Each row is a point on a landscape with many valleys, with its height.
From any point a ball takes the steepest step (drop divided by distance) to one of its 2 nearest points. It stops when none of these is lower. Distance is the straight distance between rows; heights are no part of it.
rov (h 2.39): -20; -3; -26; -33; 1; -18; 56; -15; 7; 44; 1; -7; 26; -34; 6; -38; -11; 8; -46; 32; 72; 19; -6; 9; 9; 11
tatem (h 6.57): -51; 8; 5; -31; 5; -6; 29; 22; 24; 24; -4; -32; -16; -9; -43; 38; -15; -6; -12; -2; 30; 43; 35; 11; 23; 17
dedu (h 2.57): 10; 5; -11; 7; -6; 9; 34; 12; 7; -19; -2; 15; -30; 30; -16; -10; 47; -8; 10; 12; -59; 32; 8; 13; 43; 31
Mikad (h 1.68): -19; 40; -1; -22; 10; -21; 13; 26; 16; 5; 6; -2; 12; 7; -52; 9; -6; 20; -30; -31; 43; 32; -2; -33; 21; -15
rize (h 6.25): -43; 19; 17; -18; -12; 16; -8; -12; -1; 17; -15; -23; -3; -4; -19; 42; -43; -8; -3; 39; 19; -5; 38; -1; 14; -12
zup (h 5.19): 35; -5; 6; 25; 30; -16; -47; 8; -22; -3; 5; 13; 17; 9; 19; 1; -7; 6; -15; -24; -26; -9; -5; -6; 4; 38
nupi (h 3.29): 5; 31; 37; -49; 12; -34; 1; -24; -17; 35; 19; -6; -7; -25; -8; 57; -36; -15; -17; 14; 4; 46; -28; 17; 18; 17
guke (h 3.87): -29; 4; -1; 0; -4; -5; 12; -5; 12; 26; -22; -21; 23; -20; 25; 18; -6; -23; 0; 25; 43; -19; 16; -11; -17; 43
kamiz (h 2.37): -2; 3; 3; 11; -18; 9; 21; 1; 13; -45; -29; -10; -17; 31; 0; 2; 41; -32; -15; 14; -38; 17; 38; 17; 23; 58
mezo (h 5.06): 19; -19; -5; 3; -19; 50; 8; -30; -30; 22; 7; -1; -5; 7; 28; -51; -16; 47; -41; 16; -19; -24; 30; 58; -53; 32
bimu (h 3.68): 12; -1; 40; -10; -14; 41; -27; -30; -18; -33; -4; -2; -15; 21; -3; -3; -21; 49; -29; -30; -24; -24; 8; 11; 27; -24
Feda (h 2.63): 14; -2; -28; -9; 20; -27; 12; 6; -2; 27; 33; 19; 30; -8; 3; -19; 24; 8; -56; 4; -18; 11; -26; 27; 17; 45
mefa (h 5.87): -22; -3; -13; -17; 46; -43; -17; 33; -25; 37; -10; -30; 46; 1; -27; 29; -14; 2; -44; -14; 46; 10; 26; 4; -12; 44
Fuz (h 2.18): 20; 12; 6; 0; -9; -6; -2; 7; -2; 15; 15; 50; -10; 27; 1; -24; 11; 20; 13; -13; -34; 5; -37; -10; 31; -22
Mapu (h 3.21): 4; -51; 1; 27; 38; 9; -35; 37; 30; -31; 8; -6; -14; -8; 1; -8; 15; -33; 4; -36; -10; 33; 7; 20; 5; 25
zufo (h 4.05): -6; 8; -46; -4; -14; -17; 32; 25; 8; 16; -7; 15; 14; -16; 0; -33; 38; -33; 57; 7; 15; -35; -26; -32; -4; -20
Kofe (h 3.31): 16; 18; 2; 21; -13; -10; 9; 7; 21; 0; -5; 37; 21; 33; 27; -40; 41; -16; 9; 0; 2; -22; -35; -24; -11; -12
suk (h 4.70): 22; -43; 25; 16; 15; 41; -34; -14; -6; 5; 8; -10; -18; 5; 48; 11; -24; 15; 4; -8; -23; -20; 10; 29; -17; 33
bop (h 5.59): 12; 25; -6; -3; -15; 11; -11; -31; -21; -16; -9; 1; 10; -15; 1; -9; -45; 32; -7; 5; 31; -31; 7; -50; 8; -28
fif (h 3.30): 4; -6; 17; -3; -12; 40; -11; 9; 4; -43; -4; 13; -27; 20; -7; -16; 4; 22; -3; -33; -35; -4; 12; 6; 19; -8
dum (h 3.76): -5; 12; -11; -25; 3; 3; -26; 22; -34; -2; 21; -29; 35; -2; -13; -8; -19; 0; -84; -6; -18; -16; 27; 46; -44; 20
soliv (h 2.44): -20; 6; 1; -12; 2; -14; 46; -2; 41; 19; 26; 50; -24; 22; -3; -19; 41; -23; -2; 17; -6; 53; -55; 9; 5; -31
fom (h 2.81): 19; 48; 26; -35; -19; -10; 10; -18; -6; -6; 14; 18; -8; -4; -19; 3; -22; 26; -44; 0; -21; 20; -17; -3; 27; -23
buni (h 2.21): 17; 15; -6; -28; -21; 2; 38; -29; 2; 0; 12; 21; -10; -28; -7; -51; -39; 22; -21; 22; 16; 28; -28; -5; 30; -31
rup (h 2.71): -28; -42; -7; -22; 5; 23; 15; 44; 33; -26; 9; -9; -41; -34; -26; 10; 3; 2; 14; -34; -21; 25; 12; 17; 19; -35
vato (h 5.29): 18; -22; -39; 5; -6; 52; 30; -41; -3; 17; 22; -1; 14; -7; 26; -67; 4; 42; -53; 21; -6; -19; 10; 48; -28; 33
Tud (h 5.81): -3; 30; 49; -1; -1; -23; -34; -19; 1; -15; 12; 27; 11; 21; -16; 10; -31; 15; -56; -16; 10; 7; -46; -27; -6; -79
tas (h 5.51): 14; -17; -1; 14; 12; -13; -24; 7; -34; 38; 8; -9; 21; -10; 37; 2; -10; -6; -45; 23; -26; -9; 16; 57; -54; 55
num (h 2.66): 2; -5; 20; -20; 19; 8; -27; 14; 9; 10; 26; 5; -20; -11; -15; 23; -46; 39; -20; -23; -31; 32; 5; 18; 25; 6
Mik (h 3.50): 12; -42; 24; 39; 5; 8; -10; 3; 20; -50; -10; 3; -23; 6; 26; -4; 36; -36; 8; -8; -27; 25; 2; 29; 12; 29
Nodo (h 2.17): 29; 10; -21; 10; 5; -12; 1; 6; -11; 10; 14; 29; -17; 34; -19; -19; 33; 23; 3; 6; -69; 45; 0; 25; 43; 44
Fol (h 4.39): -10; 12; 16; 17; -48; 36; 0; -21; -23; 26; -29; -14; -5; 19; 31; 11; -15; 14; 24; 44; -18; -43; 43; 18; -34; 36
pela (h 3.77): 28; -5; -17; 34; -10; 9; -14; 7; -16; -30; -21; -18; -2; 25; 25; -19; 41; -10; 49; -7; -36; -38; 26; -5; -4; 48
feniz (h 4.65): -1; -19; -13; 11; -23; 29; 42; -14; 50; -30; 2; -16; 8; -30; 45; -27; 24; -9; 34; 12; 57; -33; -19; -25; -41; -5
sir (h 4.03): -8; 16; 7; -3; -4; -29; 16; -8; 13; 2; -17; -1; 20; -15; 19; 23; 28; -46; -3; 18; 36; -3; -17; -26; 6; 46
Labal (h 5.77): -14; -7; -19; -3; 37; -13; -33; 13; -18; 15; 3; 17; 28; -13; -5; 19; -33; 27; 15; -32; 40; -14; -8; -55; -1; 4
lubo (h 2.14): -9; -55; -28; -2; -21; 39; 20; 13; 4; -47; -9; -28; -31; -38; -23; -14; 0; 33; 26; -24; -12; -29; 29; 0; -11; -74
Dufem (h 4.26): 11; 30; 36; 23; 20; -78; -33; 8; 0; -13; -16; 2; 40; 21; -15; 31; 22; -39; -25; -9; 29; 31; -23; -25; 9; 4
susug (h 5.38): 31; 19; 23; 19; 11; -31; -50; -12; -22; -4; 2; 25; 24; 12; 17; 20; -9; 14; -19; -22; -12; -21; -34; -31; 3; -6
bul (h 2.20): -4; 14; -9; 17; -33; 19; 31; 8; 20; -31; -16; 20; 0; 36; -6; -78; 20; 15; -19; -14; 6; -7; -5; -11; -11; -52
lemir (h 2.98): 2; -2; 40; -14; 29; -25; -30; -5; -9; 22; 27; -6; -12; -18; -7; 59; -30; 17; -30; -7; -17; 40; -7; 22; 22; 14
dugi (h 2.40): 7; -7; -20; -30; 37; -45; 22; 22; -4; 46; 32; 0; 40; -13; -8; 2; 28; 9; -53; -17; 33; 24; -18; 38; 17; 49
tato (h 4.42): 34; -39; 23; 22; 6; 20; -23; -24; -20; 0; 1; 0; -17; 9; 53; -2; -3; 2; -19; 18; -44; 3; 10; 51; -27; 61
nufe (h 5.03): 30; -4; -12; 42; 23; -39; -52; 18; -22; -5; -12; 13; 10; 5; 10; 8; 2; 1; 37; -22; -30; 14; 4; -12; 27; 30
dipig (h 5.78): -24; -19; -6; 11; 41; -25; -42; 25; -21; 44; -11; -20; 30; -8; -7; 25; -26; -5; -25; 0; 19; 9; 34; 23; -19; 45
kilam (h 2.62): -20; -2; -19; 2; 5; -34; 49; 36; 48; 27; 20; 18; -16; 47; -26; -18; 65; -43; 27; 15; -18; 42; -45; 6; -1; -45
degag (h 1.45): 2; 51; 8; 20; -2; -58; -9; 45; 15; 13; -7; 10; -11; 60; -43; 4; 19; -30; 40; -10; -27; 37; -15; -36; 11; -33
vel (h 4.34): 26; 18; 42; 24; 21; -1; -60; 1; -21; -38; -6; -11; -6; 31; -33; 24; -3; 12; -23; -19; -49; 1; 32; 12; 40; 6
div (h 3.45): 3; 15; 7; -49; 12; -32; 28; -26; 3; 46; 9; 20; 4; -27; 4; 23; -7; -17; -13; 20; 23; 46; -39; 13; 24; 31
mor (h 4.04): 9; 0; 37; 13; 20; 36; -64; -14; -19; -35; 10; -1; -21; 28; -24; 32; -25; 35; -23; -31; -37; -14; 25; 21; 34; -21
rep (h 3.28): 16; -2; -40; 9; 12; 6; -1; -1; -6; 43; 17; -9; 42; -6; 19; -39; 3; 11; -40; 7; 2; -38; 20; 26; -35; 59
Tuki (h 1.98): -6; 5; -24; -7; -25; 23; 67; -42; 24; -7; -4; -2; 5; -35; 24; -50; -5; -23; 9; 41; 63; 0; -15; -13; -6; -5
kof (h 5.00): 20; -43; 18; 1; 4; 56; -6; -11; 16; -31; 10; 9; -26; 5; 48; -21; 3; 22; -2; -26; -16; -18; -13; 23; -14; 13
rig (h 3.49): -12; 22; -13; -25; 0; -20; 4; 23; -20; 23; 19; -21; 17; -4; -16; 0; -15; 15; -68; 8; -21; 16; 27; 41; -10; 29
Fipeb (h 5.26): 15; -40; -3; 6; -20; 69; 25; -23; 22; -12; 0; -12; -27; -7; 50; -38; 0; 28; 10; 4; 5; -26; 5; 27; -39; 16
laral (h 4.87): 35; -6; -4; 22; 11; -49; -32; 13; -9; -2; 4; 16; -13; 3; 14; 7; 9; -4; 56; -6; -38; 57; -17; -3; 46; 12
gav (h 5.07): 25; -11; 14; 4; -23; 42; 11; -26; 9; -25; -4; -2; -14; -1; 50; -10; 14; 12; 50; 0; 16; -42; -23; -18; -24; -17
Tarit (h 3.48): 12; 11; -12; 9; -9; 2; 2; -14; -2; 6; 2; -14; 33; -9; 29; -11; -3; 13; -39; 17; 11; -39; 19; -1; -31; 46
saso (h 2.06): 1; 15; 22; 12; -13; -11; 5; -8; 6; -36; -20; -18; -12; 15; -2; 31; 25; -43; 27; 30; -25; 22; 27; 2; 31; 34
veko (h 1.62): -14; 25; 20; -43; -10; 17; 0; -20; 8; 9; 6; 2; -30; -23; -31; 39; -49; -22; 34; 6; 3; 32; -9; -1; 40; -25
Vutip (h 1.55): 9; -51; -16; -16; -26; -10; 35; 12; 23; -14; -5; 19; -38; -38; -13; -19; 50; -5; 37; -11; -47; -12; -26; 5; -17; -58
tego (h 4.36): 10; 31; 37; 17; 24; -80; -14; 15; 12; 24; -2; 11; 13; 37; -24; 30; 14; -33; 2; -22; 18; 67; -41; -21; 12; -6
pivud (h 1.94): -8; 15; -4; -45; -16; 14; 37; -13; 12; 9; 10; 6; -29; -35; -16; -14; -53; 7; 18; 10; 22; 45; -21; -4; 31; -33
Riti (h 1.93): -8; -23; -11; -25; -16; 8; 40; 12; 27; -16; 7; 27; -42; -29; 1; -6; 28; -32; 40; 5; -20; 19; -36; 4; 10; -31
Lel (h 5.90): -30; 11; -34; -5; 24; -10; -21; 5; -35; 7; -2; 3; 23; -6; -22; 38; -22; 6; 42; -18; 31; -38; 16; -80; 4; -1
zuso (h 1.84): -19; 35; 10; -33; 2; -1; 0; -5; 2; -1; 10; 13; -29; -13; -50; 48; -26; -30; 53; -13; 15; 27; -22; -24; 26; -59
Nekoz (h 5.67): 4; -21; -3; 13; 43; -1; -56; 18; -27; 38; 5; -15; 20; -12; 11; 1; -28; -2; -40; -8; -9; 10; 27; 40; -48; 41
Pak (h 5.08): 11; -2; 47; 19; -1; 17; -36; -27; -17; -40; -15; -36; 3; 29; 5; 24; 13; -28; -52; 23; -36; -12; 49; 60; -7; 32
lepe (h 4.47): 5; -35; -32; 11; -13; 6; 35; 7; 36; -10; 7; -5; -3; -44; 35; -20; 46; -16; 49; -9; 30; -45; -35; -15; -44; -32
lak (h 2.55): -39; -59; -32; -7; 25; 35; -5; 45; 27; -22; 15; -21; -28; -47; -29; 4; -22; 6; 14; -36; -1; 6; 32; 11; -12; -35
Vit (h 5.22): -12; 4; -3; 26; 8; 18; -30; -11; -26; 24; -4; -19; 12; 3; 15; 31; -37; 12; 19; 22; 7; -51; 38; -20; -27; 22
gozof (h 3.74): 16; -14; -11; 42; -9; -27; -12; 26; 3; -31; -23; -8; 10; 7; 9; 3; 52; -36; 55; -9; -16; -26; 0; -32; -5; -4
Luze (h 5.32): -5; -8; 33; 16; 6; 13; -26; -14; -15; 3; -3; -23; 12; -1; 25; 25; -8; -14; -58; 21; -19; -14; 28; 52; -30; 40
pupe (h 2.23): -7; 1; -14; -15; -16; 9; 57; -14; 27; 0; 9; 38; -21; 3; 5; -31; 25; -33; 23; 29; -1; 32; -58; 1; 2; -47
gaf (h 2.90): 7; -13; -9; 1; 19; 4; 5; 11; 21; 5; 18; 11; 2; -10; 7; -13; 13; 1; -49; -7; -14; 28; -3; 33; 12; 46
Kod (h 1.30): -23; 40; -25; 7; 7; -46; 10; 57; 17; 20; 2; 15; 1; 40; -45; -13; 31; -18; 38; -24; -4; 20; -11; -43; 7; -36
fub (h 4.82): 23; -2; 30; 30; -2; 7; -37; -12; -31; -40; -30; -31; -1; 44; -3; -2; 18; -14; -20; -3; -50; 7; 53; 47; 6; 53
dopa (h 2.59): -13; 11; -11; 0; -10; -17; 5; 18; 14; 8; -8; 24; 1; 31; 2; -33; 4; -16; 32; -15; 2; -9; -42; -34; -23; -72
rugoz (h 2.36): -16; -44; -44; 10; 7; 31; 8; 27; 13; -35; 7; -21; -3; -37; -15; -29; -23; 24; 14; -34; 25; -17; 19; -23; -18; -47
vikit (h 5.37): -24; -27; -19; 21; 2; 12; -25; 22; -20; 40; -13; -14; -3; -9; 26; 39; -38; 5; 58; 24; -2; -34; 31; -12; -21; 17
Rabu (h 5.57): -40; -64; -29; -12; 28; 10; -5; 14; -6; 37; -6; -9; -4; -41; 19; 30; -53; 20; 39; -8; 56; -5; 13; -12; -26; -9
nup (h 1.74): 36; -3; -14; 27; 13; -15; -13; 24; 0; 8; 20; 46; -12; 37; -9; -33; 33; 13; 27; -16; -66; 26; -23; 11; 41; 5
siki (h 2.16): -12; -21; -8; -30; 0; 12; 28; 18; 25; -7; 18; 1; -32; -35; -13; -16; -46; 36; -7; -12; 23; 51; -10; 7; 36; -32
ves (h 5.46): 12; -18; -26; 4; -23; 44; 42; -31; 18; -10; 11; 7; -4; -8; 39; -62; 5; 35; -12; 17; 17; -18; 2; 14; -7; 11
pof (h 4.06): 7; -4; -3; 33; -13; 37; -22; 0; -19; 5; -24; -27; -2; 31; 28; -4; 6; 5; 41; 5; -29; -48; 54; 16; -39; 52
Kif (h 4.44): 1; 18; 36; 21; -19; 46; -27; -12; -44; 1; -16; -31; 18; 18; -1; 6; 3; 0; -53; 22; -24; -42; 66; 66; -64; 9
lete (h 6.15): -51; 31; -2; -29; -2; 17; 3; -31; 2; -2; -19; -30; 6; -14; -37; 45; -44; -34; 21; 33; 59; -12; 28; -29; 17; -26
gagu (h 2.88): 33; 5; -33; 28; 3; 18; 10; -26; -9; 14; 19; 35; 44; 22; 21; -70; 37; 42; -11; -13; -9; -44; -19; -4; 1; 11
palu (h 2.15): -12; -16; -16; -39; 17; -26; 35; 3; 10; 38; 28; 0; 23; -33; -3; -19; -11; 24; -60; -7; 45; 32; -20; 28; 9; 18
pubo (h 4.17): -10; 47; 28; 6; 4; -47; -3; 7; 11; -18; -24; -7; 36; 15; -18; 27; 30; -48; -25; 0; 42; -7; -11; -36; 8; 16
somo (h 2.95): -8; -51; 13; 16; 29; 24; -28; 27; 30; -28; 10; -2; -30; -23; -3; 21; -4; -7; 10; -37; -19; 6; -5; 9; 10; -20
kezil (h 5.94): 23; 25; 54; -5; -15; 5; -30; -43; -10; -24; -3; 33; 4; 24; 11; -6; -33; 25; -27; -3; 14; -18; -47; -20; -1; -74
Bomet (h 4.50): 34; 29; 10; 6; 21; -77; -5; 5; -9; 40; 19; 12; 2; 12; -24; 23; 26; -7; -4; -14; -4; 82; -26; 6; 35; 21
zap (h 3.03): 3; -20; 8; -32; -20; 26; -18; -23; -23; -25; -7; 3; -43; -28; -25; 34; -8; -3; 70; -1; -38; -37; 4; -9; 19; -82
Veku (h 5.65): -22; -45; -36; 3; 40; 13; -18; 6; -7; 23; 13; -3; 21; -24; 20; 3; -43; 39; 5; -26; 61; -19; 7; -25; -28; 3
zogum (h 3.55): 33; -2; -4; 39; -10; -8; -2; 6; -5; -25; -15; 20; -3; 27; 30; -20; 52; -16; 34; -4; -26; -17; -16; -13; 7; 20
zez (h 6.03): -49; 11; 12; -24; 29; -22; 1; -6; -8; 8; -17; -30; 35; 0; -36; 61; -17; -9; -35; 8; 72; -7; 22; -18; 10; 4
lamu (h 3.17): -4; -14; 12; -15; 12; -17; 12; 0; 26; 14; 10; 14; 1; -20; 19; 14; 0; -8; -26; 3; 14; 23; -21; 12; 16; 36
deku (h 2.51): 26; 43; 26; -37; -34; 7; 20; -50; -8; -17; 0; 37; -16; -3; -19; -18; -37; 7; -26; 16; -2; 35; -52; -6; 15; -47
memu (h 1.79): 17; 21; 8; 31; -18; -46; -18; 7; 0; -42; -16; -8; -7; 25; -11; 20; 40; -34; 46; 9; -32; 59; 16; 2; 46; 16
rezor (h 2.45): -24; 1; -11; 8; -17; -3; 35; 16; 44; -3; 1; 22; -3; 66; -9; -75; 34; -3; -12; -1; -11; 13; -24; -5; -8; -65
bizig (h 4.71): 7; 18; 33; -3; -40; 27; -9; -50; -42; 4; -17; -26; 3; 18; 31; 9; -11; 38; -9; 36; -17; -56; 31; 24; -34; 20
Duz (h 3.16): 15; 45; 1; -45; -19; -23; 11; 8; -32; 6; 37; -14; -4; -2; -18; 12; -6; 31; -65; 3; -38; 26; -2; 27; 19; 6
det (h 2.05): -21; 3; 5; -15; 11; -7; 3; 26; 10; -1; 4; 6; -11; -12; -29; 36; -11; -6; 34; -19; 11; 16; -13; -33; 28; -28
Mafam (h 2.52): -19; -4; -24; -30; -20; 11; 29; -2; 4; 8; -9; -7; -17; -51; 3; 8; -25; -27; 60; 15; 24; -5; -5; -19; 1; -25
geza (h 4.68): 29; 23; 12; -6; 12; -45; -5; -1; 0; 27; 17; 34; -16; 11; -10; 9; 9; -21; 37; 10; -29; 62; -46; -8; 37; 6
dunek (h 5.96): -58; 0; 10; -25; 34; -18; -4; 21; -20; 51; -19; -29; 32; 3; -45; 64; -23; 3; -41; 3; 57; 17; 42; 14; -13; 13
molet (h 4.13): 30; -25; 0; 22; 3; 30; 6; -34; -15; -13; -13; -2; -16; 32; 41; -26; 31; 2; -18; 11; -46; -6; 22; 48; -21; 78
Mez (h 2.27): -31; -3; -33; -43; 9; -5; 11; 21; -2; 22; -11; -13; -10; -40; -33; 33; -20; -13; 59; -9; 25; 4; 3; -36; 10; -25
femep (h 1.71): 6; 6; -19; 13; -27; 24; 75; -30; 44; -31; 0; -1; 9; -4; 22; -72; 25; -4; -17; 24; 54; -7; -19; -17; -11; -14
Gedo (h 2.84): 0; 20; 7; 16; 1; -25; -31; 11; -10; -2; -14; 21; 0; 29; 2; 9; 2; -30; 53; -8; -10; -21; -47; -48; -13; -60
vupu (h 6.08): -50; 16; 16; -27; 25; 2; -6; -33; 8; 3; -17; -29; 12; -2; -38; 73; -15; -43; -8; 28; 87; -12; 21; -16; 18; -16
Zigog (h 3.88): -7; -7; -38; 26; 7; -31; 14; 50; 13; -4; -11; 6; 9; -8; 1; -9; 52; -40; 48; -11; 8; -20; -13; -36; -6; 2
pipo (h 4.84): 10; 1; 14; 4; -37; 34; 34; -33; 25; -41; -6; 8; -11; -16; 38; -23; 28; -16; 39; 13; 28; -21; -35; -21; -32; -39
fav (h 2.32): -11; 11; 6; -9; -9; -11; 3; 12; 22; -1; 2; 28; 2; -3; 1; -15; -12; 4; 9; -23; 22; 11; -32; -38; 8; -41
vob (h 4.10): -5; 26; 14; -11; -26; 16; -7; 8; -52; -7; -2; -26; 14; 16; 1; -1; -5; 8; -68; 23; -39; -22; 45; 59; -42; 15
badop (h 2.78): 1; -23; -11; -30; -29; 26; 12; -16; -11; -8; -6; -12; -30; -50; 3; 19; -17; -9; 62; 17; -13; -24; -6; -14; 1; -44
nare (h 4.61): 33; 4; 23; 32; 6; -14; -42; -2; -16; -56; -11; -11; 15; 36; -10; -3; 26; -8; -16; -10; -45; 30; 32; 22; 28; 38
mipa (h 2.38): -36; -17; 10; -22; 14; 19; -12; 21; 17; 8; 18; -13; -29; -14; -27; 17; -56; 38; -13; -25; 6; 33; 22; 6; 26; -20
rubi (h 5.48): -32; -42; -23; -5; -3; 19; 2; 17; -4; 44; -3; -14; -21; -44; 28; 21; -36; 1; 69; 16; 11; -23; 15; 0; -28; -7
finuk (h 1.47): -15; 55; -2; 6; -3; -38; 6; 38; 9; -3; -10; 12; 18; 37; -46; -8; 21; -5; -10; -19; 9; 8; -4; -44; 14; -13
Letup (h 1.92): -22; 2; -5; -29; 16; -15; 6; 17; 16; 14; 12; -12; 16; -26; -25; -1; -35; 25; -54; -23; 47; 22; 3; 1; 5; 7
Rarut (h 6.00): -48; 9; -52; -11; 15; 0; -1; 26; -25; 21; -11; -18; 15; -6; -27; 26; -24; 7; 45; 2; 23; -28; 47; -53; -5; 2
duroz (h 1.95): 3; 9; -15; 26; -27; 10; 54; -24; 32; -26; -2; 22; 11; 22; -2; -86; 27; 14; -50; 19; 33; 0; -19; -5; -3; -40
ges (h 5.42): 8; 8; 0; -1; -13; 31; -14; -37; -13; -2; -4; -19; 12; 1; 25; 4; -35; 40; 8; 15; 22; -50; 27; -28; -19; -8
Kivi (h 1.63): 7; 38; 16; 34; -4; -41; -22; 22; 7; -30; -15; -3; -5; 42; -45; 26; 23; -31; 41; -11; -34; 53; 10; -24; 39; -16
zop (h 3.08): 22; 24; 4; 23; -19; -3; -12; 1; 0; -9; -18; 13; 8; 34; 26; -15; 25; -26; 44; 0; -1; -47; -34; -47; -28; -28
ped (h 4.78): 9; -9; 22; 23; -14; 56; -7; -23; -14; 11; -15; -18; -1; 18; 22; -21; -8; 19; -27; 14; -11; -31; 48; 51; -68; 35
Nazuv (h 5.68): 7; 25; 44; -12; 17; -37; -27; -13; -4; 6; 15; 20; 10; -10; -11; 43; -22; -3; -37; -19; 22; 19; -49; -23; 12; -32
Vorol (h 5.56): 12; 17; 36; 7; 31; -36; -50; -11; -24; -18; 15; 5; 32; -2; 0; 48; -9; 2; -59; -20; 29; -14; -34; -23; -2; -29
desa (h 2.91): 2; 5; 14; 3; 1; 9; 8; 20; 25; -20; -2; 14; -24; 14; -11; 3; 21; -4; -3; -15; -39; 26; 0; 6; 31; 11
Siko (h 4.25): 10; -18; -49; 0; -1; -23; 34; 8; 12; 23; -1; 4; 12; -51; 16; -16; 32; -20; 78; -9; 29; -44; -39; -41; -34; -35
kupug (h 6.41): -38; 14; 18; -17; -23; 9; 15; 15; 12; 18; -9; -17; -25; 0; -22; 30; -18; -6; -7; 30; -22; 23; 38; 21; 19; 24
kog (h 3.69): -14; 13; 10; 19; -17; 8; 4; -13; -2; 20; -19; -31; 32; -1; 23; 21; -2; -13; -19; 37; 28; -41; 40; 8; -52; 48
Zuvud (h 5.01): 4; 19; 23; 7; -7; 12; -48; -35; -40; 18; -7; -29; 16; 17; 17; 46; -23; 15; -20; 33; -9; -60; 33; 4; -16; 14
Dute (h 2.54): 33; 15; -7; 2; -11; 6; -2; -12; -16; 11; 11; 38; 6; 17; 10; -39; 17; 32; -6; -7; -32; -19; -22; 2; 16; 17
sadu (h 3.80): 26; -35; -1; 31; 1; 37; 15; -11; 12; -42; -14; 1; -25; 21; 39; -22; 48; -19; 13; -3; -30; -3; 7; 27; -8; 52
Bopas (h 2.26): -3; -6; -25; -12; -18; 4; 59; -34; 2; 24; -4; -25; 11; -40; 17; -51; -36; 5; -9; 47; 82; 9; 0; -6; 0; 7
Laf (h 3.26): 5; -27; -10; 5; 8; 8; -33; -4; -39; -27; -5; -6; -25; -7; -28; 54; 5; 5; 71; -12; -44; -52; 14; -28; 21; -65
Lafu (h 3.10): 31; -9; -43; 16; 24; 16; -6; -11; -9; 32; 36; 17; 45; -2; 26; -58; 20; 30; -25; -6; -7; -44; -9; 19; -10; 51
Laga (h 1.91): 5; -53; -27; -7; -41; 15; 45; 14; 19; -38; -14; -8; -29; -45; -17; -43; 26; 21; 23; -20; -23; -21; 7; 5; -20; -63

Call two points neighbours if one is among the 2 nearest of the other. Go from one point of each pair to the other, from neighbour to neighbour, staying as low as possible. Name the highest point that can't be avoided.
femep, Vutip | ves
Kod, femep | rov
nup, femep | dedu

Write out the way that a ball takes from each point below.
Kofe | zop > Gedo > dopa > fav > det > zuso > veko
gav | feniz > lepe > Siko > zufo > Zigog > gozof > zogum
laral | geza > Bomet > tego > Dufem > pubo > sir > guke > kog > Tarit > rep > Lafu > gagu > Dute > Fuz > nup
mezo | ped > Kif > vob > dum > rig > Duz > fom > deku > buni > pivud
div | lamu > gaf > Feda > dugi > palu > Letup > Mikad > finuk > Kod
molet | sadu > Mik > Mapu > somo > rup > lak > rugoz > lubo > Laga > Vutip
vel | mor > bimu > fif > desa > dedu > Nodo > nup
